Points, in no order, along strands that fork and pass close to each other.
(in the rows, 128 means zero)
Points whose rows are less than 108 apart are linked; no others are. Some points are linked to none.
<831>: [157 156 163 163 169 145 135 110 103 122 155 173 159 147 115 129 112  95
 142 128  75]
<1604>: [ 51 133 133 104 122 101 122 130 119  97 158 148 138 129 116 111  60  92
 160 174 170]
<2017>: [ 68  86 126 165 103 107 131 115 142 106 115 105  82 128 132 148  99  95
 107 156 119]
<1425>: [171 104 146 125 127 183 164 164 113 126 142 125 118  97 117 113 145  82
 110 137  40]
<1543>: [126 174 122 124 106 136  45 146  97 140 186 155 131 173 145 137 130  75
 115 156 139]
<1298>: [141 161  84 147 149 151 120 148 116 171 130 139 126 151 191 111 136 186
 136 116 116]
<2538>: [181  57 130 105 154 133 154 131 162 141 121 170 141  88  34 135 124  95
  86 136  88]
<1273>: [169  93 128 143 134 170 153 141  74 148 167 120 120 102 161 136 163 120
 102 106  64]
<1163>: [111 127 142 167 179 163 168  96 117 130 140 173 138  88 120 186 152 133
 143 123  94]
<420>: [124 155 150 149 109  85 146 163 145 102 111  91 161 129 138 111 122 128
 143  62 146]
<2543>: [155 143 118 121 117 153 144 145  98 117 151 118 187 111 165 114 159 180
  65  98 149]
<2496>: [197  91 123 109 130 139 185 105 172 174 101 158  98  99  62 113 110  91
 104 142  77]
<151>: [ 95  79 100 159 153  98 125 123 106 135  73 163 154 118 170  92 137 145
 137 142 113]
<810>: [109 130 125 111 128 129  92 154  91 137 129 164 174 120 138 157 141 105
  75 145 189]
<2064>: [129 162 136 133 110 174 128 131 202 121 106 100 100 112 132 152 179 126
 109 105 107]
<1594>: [138 127 172 117 116 114 124 159 157 116  90 134 129  92 112 158 119  87
 137 117 156]
<1377>: [ 83 126 107  71  80  52  85 137  95 135 155  90  86 109 114 153 111 101
 187 113 151]
<1092>: [170 145 158  89 141 117 102  96  95 108  92 109 100 162 133 130 150 152
 132 157 140]
<720>: [120 190 125 122 121 111 162 147 133 145  78  92  64 155  85 144 118 103
 165 153 119]
<2085>: [157  87 151 139 111 105 155  77 143 126  58  80 100 159 134  84 101 107
 125 122 127]
<1237>: [109 136 124 103 149 153 127 162 142 110 133 163 178 119 155  88 113 154
 113 150 119]
<147>: [200  89 132 111 138 151 188  99 120 136  95 112 127 111 120 101 133 144
 118  92 152]
<1809>: [151 107 146 182 150 122 130 115  60 134 156 166 175 139 155 113 121  87
 128 111  88]
<964>: [133 139 119 183 101  84 118 183 146 129 112 137 183 118 143 111 116 122
 127  72 160]
<88>: [191  90  73 125 164 118 184 108 141 205 132 164 136 119 138  86 129 166
 127  75 120]
<2162>: [ 59 149 106  99  78 131 114 192 126 104 179 106 143 101 162 101 129 137
 123 130 152]
<1450>: [138  90 165 137 141 122  89 141  99  96 136 139 150 125 102 169 148 100
  96 146  95]
<1512>: [171 148 134 125 140 152 155 176  70 141 137  97 114 138 162 126 140 134
 122 108  78]
<316>: [ 67 154 101  80  95  69 107 143 110 139 156 121 123  66  85 176 128 113
 214  92 155]
<1699>: [126 109  77 177 111 120  96 195 129 162 115 153 166 114 171 111 150 151
 102 112 105]
<1718>: [ 80 148 148 111 108 101  73 111 148  82 198 113 156 167 146 110  87 130
 108 134 145]
<1891>: [172 147 178 104 155 150 177 134 163 150 122 162 130 111  87 142  82  86
 122 137  51]
<1888>: [215 100 110 133 127 112 101 155 133 182 102 153 122 125 139 127 129 110
  90  89 120]
<1694>: [133 181 146 103 164  80 110 153 164 106 116 141 186 161  91 133 105 150
  89 108 142]
<1085>: [153  83 176 100 165 100 104 112 130 107  98 134 128 107 121 156 153 170
 142 139  67]
<1243>: [ 91 204  86 123 101 122 140 135 104 142 201  77  95 168 152 114 113 123
 150  85 139]
<191>: [181 145 124 141 141 134 175 104 188 182  70 158  96 124  88 145  86  98
 116 126 100]
<2302>: [172  63 152 101 147 102 176  60 165 162 130 107 126 112 151 101 137 151
 143  63  90]
<1616>: [108 187 149 143 100 143 155  86 149 126 131 126  96 144  91 150  94  75
 120 163 140]
<2134>: [148 125 138 180 141 104 134 114 138 142 141 113  98 154 152 156  75 139
 149  83 137]
<1328>: [116 114 167 127 124 166 172  92 153  98 127 101 127 105 160 121 132 119
 119 114 111]
<2098>: [104 125 150 190 137 123 121 129  80 100 183 157 192 133 147 123 101 106
 139 119 123]
<1141>: [ 78 195 120 122 146 129 184 185 150 128 122 135 108 112 102 170 101 108
 122 131 117]
<973>: [114  92 115 130 148 126 167 144 141 103 104 127 105 126 111  99  91 143
 104 167  68]
<506>: [ 98 127 117 179 132 112 124 122 141 148 111 159 153 124 192 119 105 133
 166 101 165]
<2208>: [174 150 174 123 163 140 128  89 118 135 142 163 174 159 116 124 127  68
  90 121  75]
<53>: [127 168 123 135 158 121 113 136 121 118 176 168 174 139 100 162  88 167
 109 122 179]
<1299>: [125 126 118 177 116 175 126 120 160 155 166 126  88 129 185 136 108 113
 122 115  99]
<2101>: [129 148 121 140 156 125 138 149 139 145 103 138  89 119 120 167 109 164
 193 125 157]
<1366>: [106  74 122 158 130 121 144 142 143 132  95  62  85 148 129 140 110 194
 204 109 144]
<717>: [145 144 176 141 143  84 113 109 145 115 133  93  75 158 122 177  93 144
 171 108 104]
<1194>: [177 139 160 122 123 162 153  84  78 142 113  74 111 162 163 123 162 110
 130 102 159]
<750>: [ 72 105 102 176 125 149 120 161 138 132 113 144 116  92 163 145 157 132
 145 138 103]
<408>: [103  63 122 190 122 128 101 110 144 146 119 133 118  99 175 166 157 136
 128 108 101]
<1606>: [ 68 164 100  97 109  94 133 100 111 112 197  83  75 134  98 147  99 132
 184 118 135]
<1238>: [134 148 174 117 107 107 118 109 178 123  69 145 120 141  96 116  81  68
 137 171 138]
<1696>: [ 96 147 121  84 132 128  42 193 146 139 177 146 133 148  85 164  96  96
 118 183 133]
<14>: [118 145 136 137 132 145 146 106 108  72 176 118 139 122  66 170 138 148
  74 124 184]
<864>: [ 97 151 142 142 119 137 155 133 101 144 107  58 107 159 140 149 168 128
 204  93 144]
<998>: [195  89 137 111 142 142 114 156 170 152 127 179 144  99 105  90 128 110
 160 129  53]
<2016>: [ 76 138 135 144 124 107  64 148 151  92 179 140 179 158 110 126 108 121
 116 143 130]
<611>: [159 137  94 129 125 122 155 187  70 119 104 108 123 134 109 115 137 141
  67 120 157]
<721>: [ 74 140 118 110  85  58 100 168 111 110 131 100 175 111 158 128 142 186
 152 126 158]
<127>: [171 109  74 170 152 151 157 123 134 193 127 135 134 137 163 103 136 197
 143  77 117]
<197>: [144 163 134 107 107  82 113  91 107 118 157  65  72 191 108 120  95 137
 168 113 165]
<1559>: [ 98 181 107 155 124 115 126 152  96 154  99 108 167 138 176 135 199 197
 178 107 136]
<980>: [129 187 112 144 108 145  97 145 109 138 174 137 107 169 160 103 113  89
 144 139 129]
<193>: [144 108 128 139 115 150 125 120 168 113  75  94  94 123 118 129 170 143
 132 122 125]
<1441>: [164  95 135 120 135 195 144  94  96 143 135  95  73 118 156 153 171 155
 125 137 113]
<830>: [104  78  86 169 119 110 126 169 129 145 112 167 212  82 150 121 142 153
  88 113 130]
<1355>: [106  84 147  88 195 130 131  91 133 153 149 179 195 126  97 125 163  98
 105 157  30]
<2404>: [130  35 120 138 134 134 131  89 131 169 129 157 101  79 167 160 137 115
 100 122 103]
<1279>: [178  84 142  67 126 124  91 128 169 135  85 131 113 118 146 111 145 143
  89 141  98]
<350>: [130  57 130 112 141 118  93 128 150 135 109 169 194  87 107 168 137 153
  67 133 160]
<1133>: [ 81 192 137  91 115 131 138 139 102  90 191  91 101 134  90 167 149 112
 116 136 109]
<233>: [122 186 152 127 146 155 186 161 167 130 104 150 127 112  80 149  92  87
 118 147  80]
<1134>: [106 206 137  83 156  72 116 153 118 111 127 131 170 150 111 156 130 177
 114 113 150]
<1010>: [137 134 121 137 147 139 163 100 142 111  64 119 134 156 122  54 159 133
 137 143  69]
<1287>: [198  69 154  84 130 134 131  90 145 145 120 160 166  74 132  93 184 138
 135 102 123]
<429>: [ 82 174 105  94 126  65 129 161 128 138 112 117  98 110  90 159 121 133
 213 112 158]
<1861>: [111 146 128 106 126 124  55 206 167 132 136 154 116 131 117 151 118 116
 136 167 103]
<1362>: [180 127 102 124 160 135 162 107 148 169  99 184 157 122 141  78 118 131
 126 100 129]
<270>: [112 136 110 147  81 114  64 155 100 125 187 136 129 102 101 166 151 128
 187 142 166]
<707>: [172  81 138  99 145 158 153 126 148 140 150 163 129 106  86  84 135 100
 125 160  22]
<359>: [129 157 117 130 134 163 155 105 156 117  87 128 159 109 131 127 196 148
  82  94 156]
<279>: [123 170  92 146  99 100 102 184 153 142 130 140 137 132 135 113 103 120
 151  95 188]
<540>: [169  84 146 160 130 133 142 120  98  69 126 103 153 114 104  87 141 175
 162 121 115]
<1217>: [135 137 130 138 128 145 191  98 132 189  57 113  73 138 144 135  90 100
 141 147 138]
<1326>: [ 54 164 142 131 117 137 107  69 152 102 122 127 137 158 144 130 155  92
  89 163 136]
<23>: [177 107  92 154 134 101 116 138  95 179  96 121 159 141 169 128 135 237
 161 114 157]
<833>: [ 80 105 125 165 111 129 157  98 178 138  91 101  70 128 151 137  90 113
 136 150 110]
<941>: [171  95 151  87 142 138 142  73 104 139 110 164 177 127 120  73 182  70
  92 138  89]
<683>: [155 128 132 142 155 157 133 112  99 112 186 157 161 113 108 172 120 172
  80 121 158]
<1552>: [172 121 164 140 123 178 124  90 104 123 147 105  73 123 121 179 149 112
 136 140 134]
<1642>: [166 153 161 107 103 187 115  92 143 109 158 117  71 117 104 171 141 116
 124 152 176]
<992>: [100 184 109  71 119  93 142 136 112 131 114  94  68 135  70 150 132 123
 190 139 148]
<585>: [ 92 152 137 107 107  74 140 157 127  98  93  88 163 113 142 111 138 167
 157  98 181]
<699>: [110 165 129 102 103 144 121 169 212 116 118 102 122 102 154 128 150 155
 115  96 141]
<161>: [152 114 111 149 149 148 137 139 130 153 113 160  94 102 123 161 112 143
 138 130 149]
<2397>: [ 85 188 130 132 151 153 143 137 126  93 180 126 126 150  98 153 119 126
 101 147  94]
<2146>: [206 111 106 126 136 123 153 148  84 133  88 106 117 135 106 110 132 161
 100 108 163]
<2014>: [100 163 154 108  98 116 111  90 117  99 125 116 137 172 147  98 125  65
  95 151 157]
<615>: [ 96 134 122 130 138 141  53 161 122 144 178 165 146 165 109 154  82  60
 102 181 150]
<1250>: [ 79 153  65 151  89  89 119 183 151 149 118 130 100 119 110 122 106  96
 167 111 176]
<1823>: [ 71  97  93 146 115 154 118 163 128 125 112 163 110 101 156 108 120 117
 145 186 148]
<620>: [100 143 152 134 132 117  80 183 178 126 153 155 132 130 142 145  74 103
 149 140  87]
<1210>: [190  91 159 123 151 111  92  46 101 129 142 146 132 158 135 119 151 119
 103 133  77]
<1983>: [138 190 142 112 154 117 159 141  85 147  74 112  94 157 124 146 148 109
 161 136 117]
<1739>: [168 110 143 112 154 142  96 127  88 117 132 153 163 102 101 179 192 185
 100 153 104]
<1463>: [ 87 145  90 103  89 107  73 180  96 138 137 149 144 114 129 138 154 106
 114 155 194]
<1540>: [140 116 128 130 112 118 153 169 126 103 107 105 139 121 105 125 118  95
  47 102 142]
<1196>: [148 153 102 149 145 210 169 131 125 133 167 151 119 131 139  98 120 133
 106 141  89]
<2073>: [ 75 163  98 109 103 126 126 134  93 153 129  52  86 171 142 130 172 130
 195 115 139]
<779>: [176  98 153 105 137 147 172 105 105 109  97 137 132  92 111 125 121 123
 107 125 194]
<1972>: [ 94 129 183 111 123  73 106 112  83  82 135 114 137 119 107 179 139 105
 145 135 158]
<2060>: [180  80  92 109 162 125 138 141  92 153 107 176 140 112  83 122 153 136
  71 146 106]
<249>: [ 88 171 128 143 121 116 146  91 137 106 137 135 101 129  76 151 109  97
 170 141 179]
<1056>: [ 67 160 124 140 130  77  81 189 156 113 182 133 149 147 129 143  79 137
 139 126  91]
<2421>: [158  74 154 123 130 118 190  74 174 146  80  88 117 126 145  88 109 128
 148  85  95]
<1753>: [ 88 224 125  93 151 101 149 129 148 112 121 127 130 135 100 157 141 161
 147 112 161]
<421>: [111 117 128 148 100 164 109 168 161 127 169 111 106 114 200 108 100 132
 147 119 103]
<2254>: [ 70 144  87 169 129 143 177 142 115 165  82 121  90 145 155 112 109 108
 182 146 152]
<1281>: [185  83 115 144 112 175 134 122 165 149  96  89 120 126 138  91 182 159
 151  84 103]
<2127>: [136 104 123 110 119 188 130 154 156 123 102 148 107  89 105 143 162 102
  82 164 116]
<1620>: [151 112 113 127 134 131 153 132 101 129 173 137 210 111 167  97 137 203
  77  95 105]
<825>: [148 106 155  94 160 145 181  54 158 151 146 175 145 117 134  95  72 118
 119 148  84]
<5>: [174 147 123 145 166 125 155 119 108 143  83 156 148 138 130  99 132 143
 158 106 138]
<105>: [132 160 161  90 106  97 134 148 157 110  80 124 102 119  81 126  97  84
 176 152 173]
<289>: [155  87  88 181 110 137 115  96 124 144  96 112  96 153 145 111 144 124
  94 116 168]
<949>: [177  45 160  71 159  99 129  64 156 128 121 147 117 105 100 122 152 155
 130 145  70]
<1568>: [ 56 120 114 152 122  90 112 139  90  88 135 132 205 136 127 126 139 138
  78 137 168]
<2026>: [151 106 126 164  96 125 128 102 123 128 103  75  86 181 142  95 111 104
 123 119 144]
<1560>: [118  67 122  97 140 169 145 116 170 140 125 161 136  77 115 137 166 116
  74 147  77]
<600>: [197 145 152 119 133 120  94 114 131 111 130  87  98 176 129 123 139 171
 124 116  93]
<1554>: [166 146 129 158 142 152 145 150 111 134 104 120 120 137 118 108 132 149
 212 120 139]
<2139>: [153 147 138  95 139 130  90 143  69 102 134 144 162 123 105 152 175 184
 114 168 163]
<2007>: [132 156  73 168  92 146 105 146  88 137 163 105  69 143  77 153 169 111
 161 130 168]
<508>: [ 52 163  91 109  93  91 161 111 136 115 125 113 106 109  77 117 108  82
 169 121 190]
<1967>: [125 104 187  97 159  81 109 101 102 106 105 120 154 120 162 161 150 164
 116 122  90]
<347>: [ 97 158 149 144 116  96 129 168 130  66 180 117 152 127  88 103  86 126
 187 120 122]
<481>: [155 129 116 126 153 148 193 135 119 164 101 132  86 119 140 136  83 132
 122 128 135]
<1610>: [104 125 154 120 141 157 124  49 150 120 126 144 143 140 149 145 151 100
  60 151 104]
<2027>: [122 161 130 147 104 136 103 167 146 110 167 124  85 138  77 154 105  77
 139 152 109]
<2340>: [ 53 166 123 108  98  90 105 102 150  93 202  95 110 157 131 123  90 118
 144 127 121]
<338>: [175  92 123 185 130 128 108 128 107 148 176 138 129 134 172 131  76 164
 150 100 125]
<1088>: [119 122 116 140 124 165 141  99  88 137 143  70  75 162 183 132 146 144
 109 137 116]
<1395>: [120 152 151  91 130 123 122 163 215 104 118 122 147 122 140 116  99 151
  97 108 117]
<2438>: [127 141 103 144 123 104 116 138 102 165  98 118 178 122 193 150 172 223
 144 111 148]
<1587>: [ 91 138 105 134  86  97  71 172 133 119 181 134  97 112  78 161 116  75
 173 134 136]
<701>: [ 94 101 136 104 147 153 106 135 145 141 118 171 174  92 123 191 143 107
  56 144 176]
<194>: [154 102 147 112 156 116 117 121 111 136 106 164 198 152 114  89 131  59
  73 134  88]
<1131>: [145 146 112 137 131 151 161  68 126 180  95 140  91 166 159 104  99 108
  97 161 108]
<286>: [112 165 156 132 139  91 175 162 145  75 122  93 146 114  87 141 109 155
 139  85 132]
<1384>: [171 101 153 117 150 135 135  64  91 147 115 160 145 129 151 112 176 100
 128 123  90]
<695>: [150  83  86 108 183 130 124 140 135 164 115 202 175 108  66 124 169 144
  89 145  81]
<1504>: [144 144 126 120 112  78  77 129  91 125 171  89  88 165 138 138 102 164
 164 122 152]
<1333>: [204 129 163  94 142 137 138 168 148 149 114 153 118 116 134 110  89 100
 149 127  70]
<2435>: [119  89  86 174 101 163 126 178 122 112 135 154 130  88 114 111 121 129
 122 149 175]
<1186>: [108  74 137 164 135 158 162 133 135 110 156 152 170  69 128 142 141 114
  98 104  97]
<937>: [139 178 162  96 135  70  96 127 153 112 143 107  91 157  96 181  99 136
 141 112 130]
<1647>: [130  92 162 124 123 119 125 150 134 137 106 138 139  84 164 161 130  93
 114 108 117]
<1880>: [130 132 145  76 159 123 138 174 190 130  91 147 144 105 118 135 116 139
  85 127  84]
<2056>: [ 89 115 156 147 135 171 141 139 126  96 174 153 173  86 114 169 121 104
 101 131 147]
<84>: [131 107 108 121 153 126 132 160 111 128 147 157 197 130 149  71 112 153
  76 126  84]
<2375>: [161 127  91 179 107 112  95 144  83 158 149 130 146 149 156 128 113 200
 182 123 190]
<866>: [178  56 140  58 119 144 137 121 172 149 105 131 129  69 151  95 174 143
 109 116 103]
<1169>: [135  74 152  79 162 123 157  39 140 121  89 142 119 116 134 100 154 154
 119 158  90]
<153>: [145 125 104 181 135 165 157  91 134 168 125 130  94 165 171  95  86 112
 141 129 112]
<416>: [181 104 120 138 157 115 118 127 106 179 116 157 101 117 151 177 121 133
 103 104 128]
<2200>: [220  88 123  78 141 112 126 136 137 169  62 135 105 124 124 105 145 136
 111 123 106]
<2280>: [122 102 146 146 162 143 128  64 128 133 129 194 163 117 157 129 108 117
 132 137 150]
<2462>: [127  81 103 172 136  99 109 105 123 162  98 167 180 118 197 100 126 170
 149 105 145]
<868>: [157 140 156 119 128 133 148 117  74 129 118 120 126 129 158 132 124 105
 122 114 177]
<2346>: [ 66 144  58 116  94 118 108 127 112 118 183  95  81 135 112 117 126 163
 171 137 158]
<2075>: [158 121  96 164 139 194 184  91 148 160 149 136 111 138 147  71 109 127
 133 124  75]
<65>: [115 104 152 142 142 162 134  86 123 107 154 167 139 116 119 147 101 102
 109 158 154]
<1954>: [105 149 132 110  86 130 108 199 152 114 151 103 145 109 170 128 138 122
  94 100 126]
<2277>: [110  54 115  81 174 131 155 123 159 162 133 184 163  82  80 117 169 114
 102 157  58]
<2225>: [ 62 145  51 183  83  95 100 187 129 121 157 122 131 121 104 123 140 123
 144 115 146]
<633>: [117 119 160 100 116 125  83 129 135 106 137 117 155 169 134 114 105  69
  61 158 119]
<82>: [100 127  91 130  93 103 137 167 107 134 146  78 114 113 152 146 119 180
 124 100 193]
<1026>: [131 132 102 134  80 120  80 135 119 142  94  78  89 157 127 116 183 126
 182 124 187]
<1440>: [102 186  89  87  91  96  94 163 105 151 147 132 134 124 135 115 139 108
 159 112 198]
<2132>: [134 115 169  84 158 138 170  87 119  89  74 127 133 111 116 104 144 146
 140 162 124]
<1745>: [ 80 140 119 160 130 139 156 111 135 157  93 125 120 133 184 109 112 117
 195 114 182]
<676>: [135 182 166 115 147 157 161 138  81 129 112 107 120 135 156 132 168 107
 149 128  83]
<1166>: [163 183 141 117 113 132 127  63 140 140 135  96  65 190 119 133  90 123
 139 142 173]
<1674>: [149 156 145  81 146 102  90 116  78 106  92 141 157 161 134 110 162 150
 114 162 156]
<282>: [198 108 155 139 141 121  82  81 111 106 153 125 132 163 133 115 125 168
 118 124 112]
<2256>: [ 91 109 178  91 161 141  89 120 134 115 159 133 178 161 159 132  94  92
  71 168  82]
<443>: [107 181 128 125 107 123 121 144 106  97 175  91 111 123  98 152 163 142
 154 115 139]
<556>: [149 189 131  91 105 172 128  90 149 122 144  89  76 153 122 133 141 137
 123 132 187]
<982>: [124 142 164 157 143 109 155 176 126  70 161 125 178 112  87 129  92 137
 143 102 104]
<842>: [158 178 149 144 112 152 127 127 160 120 137 119  90 158  88 142 108  93
 110 144  99]
<3>: [ 78 146  82 128 101 145 141 122 127 118 157  91  64 145 123 126 117 136
 112 156 158]
<324>: [111 156 120 113 133 194 172 136 116 132 108 137 121 106 140 134 173  96
  72 151 112]
<2468>: [115 122 177 144 126  92 114 103  82  93 117  87 136 129 149 168 177 140
 137 109 122]
<1348>: [100 144 132 125 118 126 146 160 132  95 123 125 154 126  78 134 121  70
  72 127 174]
<1493>: [108 106 102 129 119 144 144 112  90 117 132  93  67 151 149 132 118 132
  65 171 133]
<1339>: [109 124 163  82 126 145  99 151 133  99 153 148 157 127 172  86  84 123
 143 173 136]
<281>: [111 118 134 135 150 159 121  42 168 136 121 178 146 117 174 130 152 132
 120 129 129]
<253>: [105 174 142 105 149 125 171  98 146 106  80 116 116 140 123 119 136 155
 141 134 152]
<2084>: [109 102 163 107 171 137 102 106 140 125 160 157 186 137 141 130 137 114
  92 140  37]
<328>: [149 125 147 103 141 137 127 100 183 128  82 180 139 138 106  92  65 109
 126 180 150]
<727>: [ 92  91 128 166 114 149 147 101 184 142  86  74  68 150 141 133 110 149
 194 127 129]
<67>: [149 146 135 138 112 143 136 121 139  93  82  86 126 170 127  46 150 126
 163 136 115]
<2460>: [152 150 124 159 133  93  98 159 107 138 160 163 169 127 131 145  91 175
 150 116 169]
<965>: [120 178 121 147 100 141 131 108  94 123 175  88 113 175 162  96 123 101
 139 108 161]
<1401>: [107 109 131 117 154 124 136 108 150  99  88 144 146 143 117  76 125 136
 110 169  61]
<230>: [117 150 119 118  83 143 103 131 143 101 122  83  92 163 140  57 128 117
 182 161 138]
<1438>: [148  83 119 158 139 139 185 133 134 111 101  88  85 130  98 103  99 147
 136 136  72]
<629>: [178  70 124 129 157 109 132 124 122 121  96 160 143 123  51 135 127 116
  72 138 109]
<2196>: [ 72 114 111 166 131 113 115 138 141 121 131 152 192 113 159 137 136 153
  80 114 139]
<1769>: [ 87 124 134 134 121 115 134 116  85  68 147 109 157 132 105 134 154 141
  80 143 163]
<1833>: [ 90 194  75 104  99 139 127 134 110 169 184  55  79 170 128 137 144 146
 198  80 129]
<1272>: [128 165  82 149 138 136  96 195 126 165 140 161 128 146 171 128 124 142
 106 124 106]
<2341>: [102 199 152  72 128  92  90 143 163 123 170 118 114 152  99 188  99 109
 106 119 133]
<1207>: [141 113 146 170 162 108  82  71 154 120 127 182 121 166 115 137  86 122
 151 157 109]
<1923>: [129 132  81 190 104 148 103 130 129 139 124 121  73 153 115 140 151 105
 111 137 148]
<740>: [ 74  91 139 136  94  99 113 111 103  96 139 105  95 129 126 158 113  76
  94 154 169]
<1708>: [127  93 115 139 133  96 127 152 131 115  70 155 151 114 135  86 103 147
 144 137 158]
<1405>: [ 86 155 107 122 113 188 151 129 119 104 118  93 112 119 150 119 203 145
  98 147 133]
<1448>: [120  37 160 109 135 127 140  97 134 133 112 150 127  75 163 133 114  97
 115 142 115]
<1713>: [128 137 156 136 116 171 166  95  88 159 101  48 104 186 149 139 169 111
 178  97 166]
<1816>: [145  69 142 159 130 135 148 138 103  90 150 121 162  88 121 111 126 150
 121 114 103]
<873>: [109 143  55 141  65 117  83 137  82 147 176 114 102 102  79 149 159 111
 187 110 198]
<260>: [147 149 136 146 137 149 149  86 172 187  94 175 102 125 118 172 104  73
  85 146 105]
<1759>: [ 79 143 135 101 103 130 127 147 117  91 159 117 129 118 155  96 102 122
 145 148 167]
<2057>: [116 167 119 155 149 192 150 117 126 118 187 157 144 148 121 128 111 106
  79 141 105]
<1673>: [ 96 157 102 114  66 145  85 119 131 137 119  97  80 149 147  94 164  87
 175 162 167]
<2365>: [ 79 118 139 179 121 130  92 125 130  81 168 148 165 128 127 114 116 119
 150 147 134]
<2332>: [154  77 107 123 137 131 120 128 157 152  74 192 127 107 133  89  95 105
 129 161 151]
<2307>: [132 127 112 128 105 159 131 147  92 114 121  90 144 110 163 125 202 188
 105 124 150]
<1090>: [ 73 157 112 125 113 109 176 142 118 104  87 121 127 121 105 111 126  89
 120 133 192]
<1727>: [218  75 143 125 107 155  99 126 136 134 105  98 134 111 139 114 164 186
 168 100 145]
<217>: [215  65 144 110 118 120 105 116 135 146 108 134 166  78 123 124 197 180
 144  95 112]
<2130>: [114 181 129 101 101 112 130 186 116  85 192  95 146 105  88 131 122 157
 163 109 138]
<1913>: [105 124 184 121 120 107 115  94  97  91 160 113 105 144 113 180 107  75
 108 155 133]
<1324>: [ 91 131  97  91 106  61  89 123  82 160 148  72  75 160 141 143 109 158
 206 119 160]
<622>: [155 116 157  89 149 105  91 143 164 105 101 148 179 116  93 150 125 167
  88 124 151]
<785>: [111 123  72 186  82 125 105 174 119 110 147 124 151 112 112 113 145 157
 125 127 176]
<2298>: [191  81 110 106 153  85 168  97 144 179 147 147 143 119 129  81 155 165
 140  67  77]
<1828>: [136 100 128 155 120 126 104 169 136 144 159 137 135 119 204 107  67 149
 150 110 117]
<961>: [106 153 129 172 155 158 138  85 148 140 116 175 111 123 107 190 140  94
 121 144 116]
<41>: [142  86 127 164 161 120 167 131 133 116 103  84 106 133 112 127 117 199
 172 105  90]

A fork is a point with three links. Follow the links from the first point to the second and name the forks in between, in order.
<937> / <289> | <153> > <161> > <88>
<481> / <347> | <153>
<1587> / <1568> | <88>
<1088> / <831> | <2016>
<2280> / <1395> | <2277> > <1759> > <699>
<2132> / <2404> | <279>
<633> / <699> | <2277> > <1759>
<328> / <2397> | <279> > <420>
<1090> / <1888> | <88> > <161>
<1299> / <964> | <153> > <420>

A fork is a point with three links, a tip a point with one. Leave the first point through the second and follow the links. Name the first fork or tip that comes.
<2056> / <65> | <2277>
<1769> / <1568> | <88>
<1272> / <1699> | <1559>
<105> / <1594> | <279>
<1238> / <328> | <2254>

Follow the links from the first point to the second, and from the first to the third. Name the last point that the two ways share.
<1448> / <1967> / <721> | <279>
<1888> / <2341> / <2298> | <161>
<600> / <980> / <2346> | <2016>
<88> / <279> / <1237> | <161>
